A landscape with many valleys, sampled at points; each row gives a point and its height.
A ball rolls from a point to the lowest of its 2 nearest points, and stops where none of them is lower. Distance is the straight distance between rows; heights are no part of it.
nifi: [-11  31  22   7  -3  11   1  -2  -1 -15   6 -15  15  11  -8  -7 -10 -23
  -1 -23   7  -1  23 -12  10  -3  -8 -26 -31   7  13  -5]  (h 407)
Lokug: [-12 -13  -2  23   6   3  -3  -7 -14  11 -40 -13  -9   0  26  22 -11   3
  23  57   0 -18 -11  -9   7  21  17  -1   7 -11   6  29]  (h 403)
rimi: [-40 -14 -32  41  -1 -17 -15 -16   5  -5 -36  -6  15  17   0 -15 -12  13
  13  -3   7 -21  10  -7 -20   2   8   0  17   9  14  -6]  (h 238)
Kigum: [-14  -9   5  -1   3   1  -2  17 -18  -8 -15  -9  -1  11   6  -3   1   8
  -1 -23  16  20  -7  21   4   0  25 -29   6  15  -6 -17]  (h 351)
bopa: [ 18  -4  15 -29   4   7  17  15 -14   8   4   2 -22  -5  10  18  18  10
  -7   2   7  33 -28  24   6  -3  34  -9   6   1 -23 -13]  (h 537)
zevo: [-25  14 -13  -7 -11 -18 -22   1   8 -29  34  10  -9  -6 -25 -27   5  -4
 -10 -42 -10 -11   1   6   0  -6 -32   1   3  27  -2 -17]  (h 793)
ror: [ -6   0  18  14  12  18  19  -4 -21   5 -17  -6   6  18  17  19  -7 -25
  -3 -14  14  11   3 -10   6 -20  31 -36 -19  16   3 -14]  (h 256)
rop: [-17  -1   7  10   4  -1  -9   9 -18  -6 -28 -15   6   5  13  -1  -5   9
  13   8  11   1  -2   6  12  21  11 -23  -3  -2   3  12]  (h 101)
fonev: [-21  -6  12  -9  -2 -10 -17  24 -28  -5 -13 -11 -23 -17  15   6   2  24
  13  21   8   7 -35  22  18  31  13 -10  12  -5  -9  19]  (h 477)
sovim: [ 36   8   4 -12   6   8   9 -11  27  10   7  -6  32   1  -7 -14  -5   4
   7   7  -4  -6  27 -13  -5   8 -25  26  -5 -39  13  18]  (h 201)
Turo: [-25 -22 -29   8  -7 -33 -22  12  13  -7 -13   3  -1  -6   0 -24  -2  36
   8 -22   3  -6  -4  20 -16   8  -6  12  43   3  -6  -5]  (h 621)
Logul: [-23  11  10   8   0   4  -1   5 -16   0  -1  -2  -9   5   4   6  -2 -14
  -9 -23  12   4  -9   1   4  -9  18 -25 -14  17   2 -19]  (h 205)
Pasaf: [ 27   9  -9  -6   6  -3   5  -7  26   1   0  -5  23 -11 -16 -29  -3  22
   8   6  -1 -11  28  -4  -7  24 -29  36   6 -33   5  19]  (h 234)
napu: [-12  -5  -4  15   4   0   7  -5  -2   8  -8  12   5  18   0   9  -2 -19
 -21 -40   9  10   2  -2 -15 -29  22 -16   0  31   6 -43]  (h 419)
nagif: [ 39  -4  -8  -7  -1   9  16 -10  25  25  -2   4  27   9   6   0  -5  -3
  -5   5  -7   5  21 -18 -16 -12  -3  21  -2 -26  16  -1]  (h 195)
kozol: [-25 -12   1  15   8   0  -5  10 -21 -12 -31 -13   4  14  14   2  -4  -1
   7 -13  20  12  -7   8  11   4  28 -37   1  16   3 -12]  (h 326)
rogot: [-19  -1  -9  -5  -8 -24 -22  14   8 -21   7  -5   5 -17 -14 -38   2  32
   8 -22  -1  -3   5  21   0  18 -20   8  21   0  -5   5]  (h 586)
Timi: [ 35  23   5 -32  -5  10   4  -4  10 -13  46  10   2 -16 -24  -8   7 -20
 -17  14 -25  -7  11  -8  16  -6 -48  29 -19 -19 -10  24]  (h 148)
pas: [ -9  20  24  18   2  12   4 -10  -7   9  -4 -12   9  11   8  15 -13 -27
   8   8   6 -10  11 -27   4  -3   2 -22 -37  -2  16   6]  (h 469)
dum: [-25  -1  -6   8   1 -21 -18   9   4 -18 -13 -10   6  -5  -5 -32  -4  34
  14 -15  10  -6   6  21  -1  23 -12   2  18  -1   4  10]  (h 569)
pusuv: [ 21  -3  -4 -32 -12   0   6   5   2 -12  51  32 -41 -12 -23  13  35   7
 -13 -19  -9  20 -31  23   4 -27  -8  11  17  33 -29 -23]  (h 458)
rif: [ 22   4  -4  -3  -4   1   8  -5  15  12   3   1  21   5  -6  -7  -4  -2
  -5  -2  -4  -1  21 -11 -13  -4 -13  12  -3 -16  12   0]  (h 162)
rele: [ 23  -4  -1 -26  -9  -4   8   4   0   3  40  27 -28 -10 -16  13  25   2
 -17 -20  -6  25 -25  22  -5 -25  13   8  11  30 -22 -26]  (h 438)
Muz: [-15  12  -1 -10  -9 -10  -7  -2  -5 -11  41  21 -33  -6 -22   3  14 -12
 -12 -28 -12  -6 -23   7   4 -22 -15  -3  -1  35  -9 -24]  (h 770)
Garan: [  7  14  14 -12   3   4   5  10   1 -12  16  -2   3   4  -8  -9   3 -10
 -14 -28   6  16   8   6   3  -7   3 -17  -8   7  -3 -18]  (h 709)
lifek: [  1  14  31  17   4  23   8  -5 -15   5 -14 -16  15  14  16  17 -11 -32
   9   6  13   0  12 -27   7  -7  13 -29 -40  -9  14  14]  (h 485)
sofu: [ -8  -3  -7 -17 -12 -21 -13  17   0  -9  27  11 -28 -21 -14  -8  18  24
  -1 -15  -5  10 -28  22   0  -1 -14   7  23  17 -21  -7]  (h 529)
ruvi: [-11 -10   4  22  13  19  15  -8 -20   0 -30  -7  13  23  20  22  -9 -24
   2  -4  14  10   2 -14  -2 -16  36 -37  -8  20   7 -16]  (h 277)
Bog: [-22  32  19  15  -2   5  -6  -5   0  -7  11  -6   2   7  -7  -4 -11 -27
   0 -14   0 -14  18 -19   9   1 -18 -18 -36   8  16  -1]  (h 424)
Tivum: [-55   2   2  10  -7 -26 -26   7 -19  -7   6  -2 -32 -13   1   0   4  13
  12  -9   2 -13 -35   6  11   7   0 -13   9  20  -5  -6]  (h 618)
favad: [ -6  14   6 -19 -11  -7  -2   4  -8 -15  42  17 -38 -14 -24   5  21  -7
 -11 -20  -9  11 -26  13  10 -19  -5  -4  -3  35 -21 -24]  (h 760)
zad: [ 27   3  -7  -9   2   1   4   2  26 -10  -9 -14  41   5 -12 -28  -3  25
   5 -16  10  10  30   7  -5  21 -19  11   8 -26   4   4]  (h 282)
busof: [ 19  -6 -26  -9  -5 -14  -5  -7  30   8  29  16   1  -8 -19 -15   4   9
  -8 -10 -16 -16  16  -2 -25  -8 -31  40  18  -5   2  -5]  (h 186)
Zivap: [-21 -18  -3  18   4  -1  -8   2 -16   6 -35 -10  -5   2  18  12  -7   8
  15  34   4  -9 -11  -2   3  18  16  -5  12  -5   5  15]  (h 427)
monad: [ -5  -6 -26  30   5 -14  -4 -18  23   6 -30  -3   9   3  -4 -26 -10  28
  24  14   5 -24  22  -1 -19  19  -4  35  22 -27   5  13]  (h 140)
tuse: [-11  17  18  -5   6   8 -10  17  -5 -29  -8 -23  24   8  -3 -31  -6   8
   5 -29  25  14  12  18  18  25  -3 -29 -11   1   3   4]  (h 353)
Vik: [-18  12 -12 -13 -15 -14 -18  -1  -2 -28  42  22 -21  -8 -30  -8   9 -10
 -17 -33 -17 -12  -7   4   4 -19 -37   8   4  32 -10 -20]  (h 783)
lalil: [-36  10  12  -1  -3 -15 -25  20 -16 -14   8 -12 -18 -15  -4 -16   0  19
  11  -4   0  -2 -19  18  15  24 -10  -8   1   6  -5  14]  (h 588)
noz: [ 31 -21   2   8   5  24  17 -15   6  12 -39 -12  30  17  22  17 -10  -6
  15  31   5   4  16 -21  -5  -1  17  -5  -4 -22  10  19]  (h 288)
koz: [-16  16  23  11   8  12  10   1 -17   1   1  -7   0  13   7  15  -5 -24
  -6 -17  14   8   1  -6   6 -16  19 -33 -25  14   6 -14]  (h 233)
vipeb: [ -8   9   8   5   0  -3 -12  13   0 -19 -17 -20  26   6  -7 -30  -9  18
  12 -21  14   4  20  13   6  25  -9 -16   1  -4  10   6]  (h 330)
rini: [  2 -20 -39   5  -6 -23  -4  -9  24  20  11  25  -8  -3  -7  -2  -5   7
  -4 -16 -12 -21   8  -2 -39 -20 -15  35  24  13   3 -20]  (h 246)
Batag: [ 12  23  19 -14   1   0   2   4   0   9  30   0 -14 -28  -6   3  -3  -1
   3  37 -16 -14  -1 -11  16  16 -27  25 -18 -31  -1  33]  (h 237)
geked: [ -9 -11 -10 -11   0 -17 -15  22   0  -9   6   0  -7  -6  -7 -18   6  26
  -2 -30   2   9 -14  22  -2   4  -1  -2  23  14 -10 -14]  (h 654)
Tiv: [-62  15  -2  21  -2 -18 -33  -2  -4 -22  -6 -15   6   6  -6 -32  -7  13
  12 -28   8 -24   1   4   6  17 -12 -16  -1  12  14   1]  (h 532)
fom: [-11 -22   8   4   9   9   0   7 -30   7 -30  -8 -21   2  30  26   1   1
   8  39  10   6 -31   4  18  14  32 -25   6   3  -7   8]  (h 202)
nek: [-37 -10 -22  35   2 -12 -17 -11   1  -9 -34 -11   7   9   2 -20 -11  15
  20   7   8 -19   6  -1  -9  15   5  -2  15   2  13   6]  (h 208)
deba: [ 14  -1  24  -2  11  19   4   8 -12   6 -23 -19  15   4  17  14  -7   0
  21  34  13   4   3  -7  12  24   5  -9 -13 -29   3  30]  (h 387)
Lebi: [  8 -27 -10   0   0   8   7  -1 -11  33 -28   5 -20  -9  31  35  -6  -4
   0  51 -11   2 -25  -5  -4   1  31   9  14  -7  -9  11]  (h 261)
fumi: [-13 -20  -9  35   6  12   9 -19 -15  10 -39  -5  16  20  17  24 -11 -24
   1   8   9   2  -2 -14  -6 -17  34 -30   0  27  11 -12]  (h 303)
zutop: [ -2  17  13 -21  -5   1 -10  17   0 -25  28   0 -10 -12 -21 -20   6   1
 -10 -24  -3  14  -3  15  21   6 -16  -5 -10  10 -14  -4]  (h 732)
Mezen: [ 21  19  -8  -1  -6   0   6 -27  25   5  31  12  12   9 -21  -6  -6 -31
 -15  -5 -18 -20  31 -26 -11 -17 -35  22 -17 -10  22  -5]  (h 168)
mekik: [-30  -1 -14  14  -1 -27  -9  -4  -1  26  27  21 -43 -27  -2  15   1  -2
   1  22 -20 -40 -18 -12 -18  -4 -13  35  10   2  -2   2]  (h 150)
nof: [-33   9  11  16   2  -5 -18   7 -15  -8 -15 -16  -1   1   6  -8 -10   8
  13   1  12  -9  -1   1  12  21   1 -14  -9  -2   7  12]  (h 134)
Kolu: [-51   4  -4  19  -4 -24 -30   9  -3 -23 -16 -20   4   1  -4 -35  -9  23
  18 -20  12 -18   0  13   6  24  -8 -11   8   4   5  10]  (h 549)
rus: [ 49  14  20 -43  -1  21  30  -5   9 -12  47  23 -10   0 -12   5  28 -23
 -39 -19 -12  29 -10  12   8 -33  -1   7 -15  -6 -15  -9]  (h 218)
meb: [ 15 -18  -8  16   2  15  18 -23   2  28 -29   7  16  16  24  35 -13 -25
  -6  21  -5   2   6 -25 -18 -24  28  -3  -4   3  14  -3]  (h 286)
vom: [-68  22  -4  38  -3 -18 -23 -16   1  -5  -1  -3  -3   3  -9 -14  -8  -6
  13 -11   0 -41   9 -16  -4  10 -14  -4 -18   6  15   0]  (h 488)
Gekek: [  8  27  10  -8  -4   2   3 -11   8  -1  41   7  -8 -15 -15   0  -1 -26
  -4  27 -24 -25  10 -22  14   2 -41  28 -28 -23   5  25]  (h 193)
Vul: [ 13   3  11 -22  -4  -2  23   2  -7  -2  30  21 -41  -2 -12  14  25  -2
 -16 -30  11  32 -28  30   1 -27  27  -9   4  32 -22 -35]  (h 414)
rines: [-25 -25 -24  22  -2 -13  -1 -11  -6  17 -27   4  -9   0  14  13 -13   7
   4  21  -4 -14  -9  -9 -15  -5  15   5  20  14   5  -6]  (h 224)
nira: [ 18   0  15  -9   4  10  19   1  -7  23   5   5  -6   5  13  26   4 -19
 -15   5  -2  14 -10  -8  -5 -21  25  -6 -13  -5   2 -12]  (h 499)
dukem: [-43  25   0  35  -3  -8 -16 -13  -4  -6  -4 -11   4   4  -4 -10 -12 -11
  15   3   4 -30  18 -22   2  15 -15  -4 -22  -1  18   9]  (h 466)
riti: [ -3   2   2  21   5  11  10  -9  -3   7  -7   4  17  20   3   9  -8 -29
 -20 -36   9   7  14  -9 -13 -31  24 -22 -12  26  16 -30]  (h 442)
Saza: [ 11 -24 -17  13   1  10  18 -25   0  40 -26  16  -1   7  24  38 -11 -20
 -17  23 -12   0 -11 -19 -19 -30  35   7   5  15   8 -15]  (h 316)
suf: [ 17  29  26 -17  -6   5   6  -4   0   3  40   1 -14 -21 -11   2   3 -21
  -4  32 -21 -19   0 -22  19   6 -31  21 -31 -31  -2  30]  (h 212)
Buk: [ 23 -31 -36  17   1   8  14 -23  19  16 -52   0  21  11  18   0 -12   9
  11  38  -5  -5  17 -12 -22   9  19  12  30  -8   4   6]  (h 321)
Fivov: [-20  -8 -21  11  -1 -20  -2  -8  -5  38  11  22 -38 -22  10  23  -4   6
   5  36 -18 -32 -18 -13 -20  -4   3  40  11   2  -8   5]  (h 110)
Nebu: [-15 -15   4  19  10  11   2  -1 -19  -9 -38 -15  15  23  19   7  -9 -13
   6 -10  22  12   3   2   2  -7  30 -42  -5  20   8 -11]  (h 302)
rirur: [-50   5  -1   6  -9 -28 -30  17 -14 -17  11  -4 -31 -19  -3 -13   7  21
  13 -11  -4 -12 -30  14   9  13  -7  -4  16  17  -8   3]  (h 604)
bafu: [ 24   1  22  -1   6  20  13  -3   2  14 -18 -17  22   6  16  14  -6  -3
  22  35   3  -2  10 -23  11  13   4   1 -17 -42  12  37]  (h 363)
Moko: [-10 -20 -34  20  -2 -16  -3 -11  18  10 -12  10  17  14  -4 -11 -12  12
  -3 -21   0  -9  16  -5 -31 -11   1  11  18  11  12 -21]  (h 314)
zekoz: [ 48   6   5 -46  -1  18  14   6  13  -8  51  19  -4 -14 -18   2  28  -5
 -26   7 -19  11  -6   7  14 -19 -28  29  -6  -8 -22   9]  (h 78)
zofed: [  4  -5  -5 -12   1  -5   3  12   2 -13   5   3   5   9 -10 -15   9   9
 -15 -51  14  28   1  22 -10 -13  18 -18  10  21  -5 -40]  (h 684)
Birik: [-17 -14  19   3  10  10  -6  14 -38  -2 -30 -20 -17   4  25  18  -1   5
  13  24  17   7 -28  13  23  21  28 -31   0   4  -8  13]  (h 173)
poku: [-36  12  -5   0  -7 -20 -18   7   2 -26  20   4  -9  -1 -19 -25   4  -1
  -7 -47   0  -1  -5  10   4  -6 -15 -18  -1  30  -1 -22]  (h 805)
nel: [  1 -12  -8 -12  -3 -13  -2  15  -1  -5  -2   1   3   1  -1 -11   6  16
  -6 -33   6  21  -6  19  -6   0   9  -9  18  10  -9 -20]  (h 668)
Pofiz: [ 21 -13  -4  20   5  23  18 -24   5  19 -31  -7  31  21  20  23 -11 -23
   8  22   3   0  18 -30 -15 -17  23  -8 -13 -10  17   4]  (h 258)
ruki: [  9  -5 -10 -22 -11 -16 -14  17   6  -7  36  18 -24 -24 -16  -8  23  23
  -4  -8 -15   5 -19  19  -1  -3 -24  18  23  13 -26  -4]  (h 513)
Povub: [-28  24  12  27  -3   5 -10  -8  -6   2   0 -13   5   8   1   0 -12 -20
  12   5   6 -22  11 -23   5   8  -8 -11 -29  -6  16  11]  (h 447)
nened: [  7  10  15   4   3  13  21  -7  -1   2   8   5  12  19   2   5  -3 -33
 -27 -38   7  14  11  -6 -10 -31  15 -22 -20  15  13 -30]  (h 461)
Mezu: [ -3 -22  -1  14   8  13   2   2 -17   3 -38 -16   6  10  22  17 -11  -3
  11  32   9   4  -5  -5   8  14  24 -22   3  -4   3  15]  (h 451)
Nemu: [  5 -22 -41  12  -4 -18  -2 -13  23  21  -5  19  10   8  -5  -2 -11   3
 -11 -19  -9 -10  16  -7 -40 -17  -2  27  22  17   9 -27]  (h 281)
Keror: [ -2 -22   0   4   2   3   3   3 -22  20 -24  -2 -16  -5  25  31  -4   1
   4  41  -4   5 -23   2   6   9  27  -3  10  -1  -7   9]  (h 232)
mim: [-29  16  19  10   1   0  -8  10 -16  -5   3 -12 -10   1   3   1  -3  -9
   1  -6   8  -1  -6  -1  14   8   1 -21 -20   5   4   0]  (h 170)
biz: [ -9  -8   7  -2   4   0   5  10 -19  -3  -8   2 -14   9   7  12   5   0
  -8 -21  12  25 -19  18   3 -10  32 -23   7  21  -9 -26]  (h 372)
fopet: [ 31  -2   3 -43 -16   8   4  13   5 -24  52  31 -29 -16 -31   2  35   9
 -17  -9 -11  20 -18  24  12 -22 -25  17  10  19 -34 -11]  (h 479)
Zan: [ 24 -12  20  10   7  28  13  -9  -7  -3 -33 -23  31  26  25  15  -7 -23
  20  19  16   6  19 -22   7   1  22 -29 -24 -13  10  21]  (h 491)
Kiku: [ 16  29  12 -22  -7   6  -3 -10   4 -22  45   6  -4 -10 -27  -8  -1 -26
 -12  15 -26 -18  14 -16  25  -5 -49  24 -29 -17  -1  23]  (h 169)
lopen: [-34 -15 -17  20   0 -20  -7  -2 -12  28  -9  13 -35 -16  15  25  -6   8
   6  32 -13 -29 -30  -6 -13   1  13  22  19   9  -3   2]  (h 154)
dila: [ 34  18   1 -12  -4   7   9 -17  22  -2  32  11  20   9 -17  -5  -1 -28
 -24 -15 -13  -4  28 -16  -7 -22 -28  11 -21 -11  15 -10]  (h 142)
tis: [-16 -27 -36  32  -2  -8   1 -24   7  14 -44   3   2   7  14   9 -16   8
  11  36  -7 -20   1 -11 -18  -1  17   7  23   7   4  -1]  (h 260)
Sepoz: [  3 -17  -1   9   2   8  10 -10 -10  35 -19   9 -11   1  22  41  -7 -19
  -9  30  -7   3 -21 -14  -8 -18  32   0  -2  10   1 -10]  (h 315)
tude: [ -2 -26 -37  37   2   4   5 -29  13   8 -49  -3  16  15  16  -3 -13   4
  16  33  -2 -15  14 -15 -19   5  14   6  21   0  10   5]  (h 289)
kiza: [ 47   6   3 -40  -2  13  14   5  21   4  40  17   5 -17 -11   0  21  -2
 -22   7 -18  10  -1   1   5 -10 -26  28   0 -20 -10  12]  (h 104)
Sufo: [ 33   1  -7 -21  -5  -1   3   7  21   8  28  11   7 -12 -13  -7  12   4
 -15  -4 -14   5   9   6  -4  -4 -19  24   6 -12  -4   2]  (h 112)
met: [  4  18  15 -28  -8   3   1  10 -10 -28  42  11 -35 -13 -21   3  19  -4
 -14 -12  -6  18 -24  20  20  -9  -6  -7 -11  18 -25 -10]  (h 749)
logok: [ 47  15   7 -35   0  17  16  -1  17 -16  40  20   8   1 -18  -4  20 -19
 -36 -24 -15  20   8   6   1 -32 -15  10  -6   2  -6 -12]  (h 192)
fid: [ 14   0  13 -14   6   8  16   8 -15  19  11   7 -23  -4  11  26   7  -5
  -7   6  -1  21 -26   7   2 -12  27  -6  -6   7  -9 -11]  (h 518)
suvak: [ 27   6  -7 -11   2  -5   4   5  24  -1   6  -4  24  -6 -12 -21   2  21
   4  -4  -3  -1  23   5  -4  22 -26  22  10 -23   4   6]  (h 257)
Mifid: [  5 -10   5   6   6   6  -1   0  -9   4 -35 -17  13   2  12   2  -7  12
  18  32   9  -1   4   0   5  26   9   0   4 -25   5  26]  (h 413)
gilo: [-34   4  -3  29  -2 -10 -15  -2  -7  -1 -26 -16   2   1   8  -8  -7  12
  23  12   7 -20   3  -2   1  19  -1  -1   3  -8  11  14]  (h 171)
dusog: [  9 -24  -7   0   0   6  10 -13  -6  42 -20  14 -15  -7  29  39 -11  -9
  -7  49 -20  -2 -26  -9  -8 -10  30  19   9  -2  -2   1]  (h 284)
tunum: [ 16  12   1  -9   0   1  -3  11  16 -16  -4 -14  33   2 -10 -27  -6  16
   5 -21  14   9  23   9   5  24 -18  -4  -1 -17   5   6]  (h 304)
masu: [ 28   2  13 -38   7   8   7  26  -1   1  18   0  -9 -22  -1   6  23  24
  -9   3   2  31 -23  23  14  13   7   4   7 -11 -23  10]  (h 567)
zerup: [ -3   2  22 -17   5   1 -11  28 -20  -7  -5 -15 -20 -16  12   6  10  20
  10  16  11  18 -29  23  23  31  14 -15   2 -11 -20  20]  (h 496)
silug: [-58  12 -15  35  -4 -18 -23 -10   2 -14 -14 -11   8  10 -10 -28  -9   7
  13 -26  10 -24  12  -7  -4   9 -10  -9  -4  10  18  -4]  (h 514)
zolip: [ 10  -2 -14   9   0  -7   0  -3  19  11  -8  -2  21   8  -5 -12 -10  10
   4  -3   3  -7  27  -9 -16   2  -9  12   4 -13  13  -3]  (h 143)
vaki: [ 19  21  17 -12   6   1   0   4   4   4  20  -6   0 -27  -7  -6   3   8
  13  31  -9 -14   7  -5  16  25 -28  27  -9 -39   2  36]  (h 259)
rakug: [  3  12   6 -14  -5  -3  -2  11  -2 -12  28   5  -8  -5 -14  -7   6  -6
 -13 -16  -5   9   1   6   9  -3 -15  -4 -10   7  -5 -11]  (h 722)
nog: [ 38  15  10 -41  -7  20   6   4   4 -23  51  26  -6 -10 -29   2  23 -17
 -26   2 -24   8  -8   5  24 -23 -39  24 -12  -8 -21   5]  (h 102)
Mutif: [ 15 -33 -24   8   0   9   9 -12   9  14 -47  -2  15   5  20  10 -10   9
   8  37  -4   1   4  -6 -11  10  22   7  27  -8   1   7]  (h 346)
vefeb: [-11  19  25  -7   6  10   0  13  -9 -28  -1 -16  13  10  -4 -20  -5  -8
  -1 -34  20  19  15  13  15   7   6 -36 -18   7   1  -7]  (h 371)
lotas: [-25 -18 -21  21  -1 -20  -7 -11   0  24 -21  12 -20  -9   9  17 -11   6
   7  28  -9 -22 -10  -9 -19  -2  11  19  15   8   0   0]  (h 194)
Gul: [ 13   0   1 -11   2   1  11   9   5  -8   6   6  10   9  -6  -9   9  -6
 -23 -44   6  24   9  16  -9 -19  10 -13   6  14  -2 -35]  (h 695)
lef: [-19 -10  10   7   7  -7 -15  17 -23   1 -29 -15 -12 -11  17   5  -5  21
  17  32   9  -4 -18  15  14  32  10  -5  13 -10  -4  25]  (h 455)
mido: [ -3   1   8 -13   3  -1  14   8 -10  -5  14  10 -30   2  -5  10  15   2
  -9 -32  10  28 -25  25   0 -17  31 -15   3  26 -18 -33]  (h 395)
nol: [ 26  -4   1  11   5  16  10 -12   7   8 -33 -15  33  17  12   3  -9  -1
  21  19   9  -2  22 -20  -6   4   3   1  -8 -29  11  15]  (h 313)
rili: [ 14 -18   8  13   9  22   8  -6 -14  -1 -42 -21  21  21  26  14  -9 -12
  14  30  16   5  11 -11   8  10  23 -30  -6 -10   7  23]  (h 473)
latez: [  6 -25 -14  19   4   9   8 -15  -2  17 -46  -4   1   0  26  22 -11   1
  12  57  -2 -11  -4 -13  -2  12  24   1  19 -12   1  19]  (h 375)
Famef: [ -6  18  15 -24 -11   2  -7  14  -8 -33  39   8 -25 -14 -25 -13  12   0
  -8 -16  -4  12 -14  17  25   2 -20  -7  -9  18 -23  -3]  (h 740)
gik: [ 13   4  18  -1   9  13  20  -1  -6  10   8   5   1  13   7  16   0 -26
 -18 -22   6  18   0  -5  -4 -24  25 -17 -16   9   6 -23]  (h 478)
dek: [ 24   4   7   9   2  13   9 -14  12  10 -16 -16  24  10   5   1  -7   1
  25  28   7 -10  25 -22  -5  15  -6  16 -11 -37  14  26]  (h 336)
gesul: [-17  -8  19   8  11  10  -5  14 -27  -9 -36 -25   1   4  25   6  -3  10
  15  23  24   5 -13  11  28  31  21 -34  -3  -4   0  20]  (h 144)
bopo: [-17 -22 -17   1  -7 -25 -18  16   0  -6 -11  -4  -3  -4   0 -18  -2  36
   6 -15   3   2 -15  26  -7  12   1   4  36   5  -9  -2]  (h 636)
zab: [ 24  -3  14 -31   7   6  14  22  -8   0   9  -2 -14  -8   6   9  23  18
  -8  -4  11  37 -23  25  13   9  23  -9   6  -7 -25  -5]  (h 551)
nub: [ 34  -9  -3   2   7  17  20 -15  14  23 -18   1  30  15  14  15  -7 -16
  -4  14  -8   5  21 -22 -17 -15  11   6  -9 -18  15   3]  (h 226)
daba: [ 17  -1  -8 -34 -14  -4  -8  13   5 -22  47  25 -23 -22 -31  -3  30  19
 -11 -11 -18  11 -18  23   9 -10 -33  16  19  20 -29  -4]  (h 495)
Zomed: [ 42  13   4 -26   0  12  14  -5  19  -4  36  16   9   4 -14  -3  11 -27
 -29 -16 -17   5  17  -8  -2 -28 -23  12 -14  -5   7  -8]  (h 167)
binor: [ 36  -8   8 -36   8   9  13  22   2  16   0  -1   6 -12  11  11  14  18
  -8  14   3  30 -15  17  10  15  12  10  12 -24 -15  11]  (h 587)
Ragi: [ -9  -5  -4   2   2   0   9   3  -8   6  -7   8  -6  10   5  11   4  -7
 -15 -33   9  21 -11  10 -13 -24  32 -20   6  29  -2 -38]  (h 396)
Lubo: [ 30  18   8 -40  -8  16   2   6   8 -24  49  18  -2 -20 -28  -7  12  -7
 -15  16 -25  -5   1   2  25  -8 -51  33 -15 -12 -21  24]  (h 128)
kare: [ 34  11  -8   4  -1   7  14 -25  34  15   0  -1  28  10  -7 -15  -5  -2
   9   4  -6 -10  38 -23 -20   1 -22  35 -10 -36  19   8]  (h 225)
fetom: [-18  24  25   6   4  11   0   3 -11 -17  -1 -16  15  18  -3 -13 -13 -20
  -5 -34  18  10  20  -1   8  -4   4 -41 -28  12   7 -11]  (h 389)
pib: [-28  -7 -22   5  -6 -32 -25   9  15  -8   8   1  -2  -9 -15 -29  -2  30
   9 -24  -5 -15  -2  13 -13   8 -19  15  28   6  -1   0]  (h 602)
fofu: [ 23 -14 -21 -14  -3 -15   0   7  25  15  20  16   2 -14  -8 -10   6  18
  -5  -1 -15  -3   9   6 -22  -2 -17  31  23  -8  -6  -2]  (h 153)
dif: [  8   1  29  18  10  27  11  -5 -17   2 -26 -23  19  18  19  24 -10 -25
  23  19  13   0  10 -23  10   1  19 -30 -35 -11  13  26]  (h 502)
Kav: [-44   3   6   5  -3 -18 -29  21 -12 -22 -14 -21  -6  -8   2 -23  -4  29
  19 -10  18  -9 -12  19  15  30  -3 -17  12   6   0  13]  (h 568)
peze: [ 12  20  18  -3   3   2   0  -2   9   2   6 -18  11 -15  -4 -10  -5   5
  16  21   2 -13  17 -10  10  30 -25  20 -17 -37   9  34]  (h 285)
zuto: [  6  -1 -21  16   2 -16  -1 -11  23   9  -9   3   9   0 -10 -22 -10  19
  13   8  -1 -19  27  -7 -18   9 -15  35  10 -22  10   6]  (h 103)
vabo: [  9 -10 -38  -7  -6 -21  -6 -10  25  13  31  24 -10  -7 -16  -7   0   3
 -12 -12 -18 -22  13  -3 -33 -18 -25  39  20  10  -2 -10]  (h 214)
Ren: [ 33  10 -13   3  -2   1  10 -27  33  15  18  10  18   8 -14 -12  -6 -14
  -3   1 -15 -18  36 -25 -21 -11 -35  39 -11 -25  18   1]  (h 197)

Where does a ball stop that starts at each point below?
latez: Fivov
sofu: rop
Zan: Fivov
Ragi: rop
nub: zuto
Nemu: zekoz
peze: zekoz
fetom: sovim
masu: rop
vaki: zekoz
ruvi: rop

Two balls start at each pair of points below. Name the first point that both come to, or write none.
riti / fumi: ruvi
Keror / fonev: none
binor / Lebi: rop
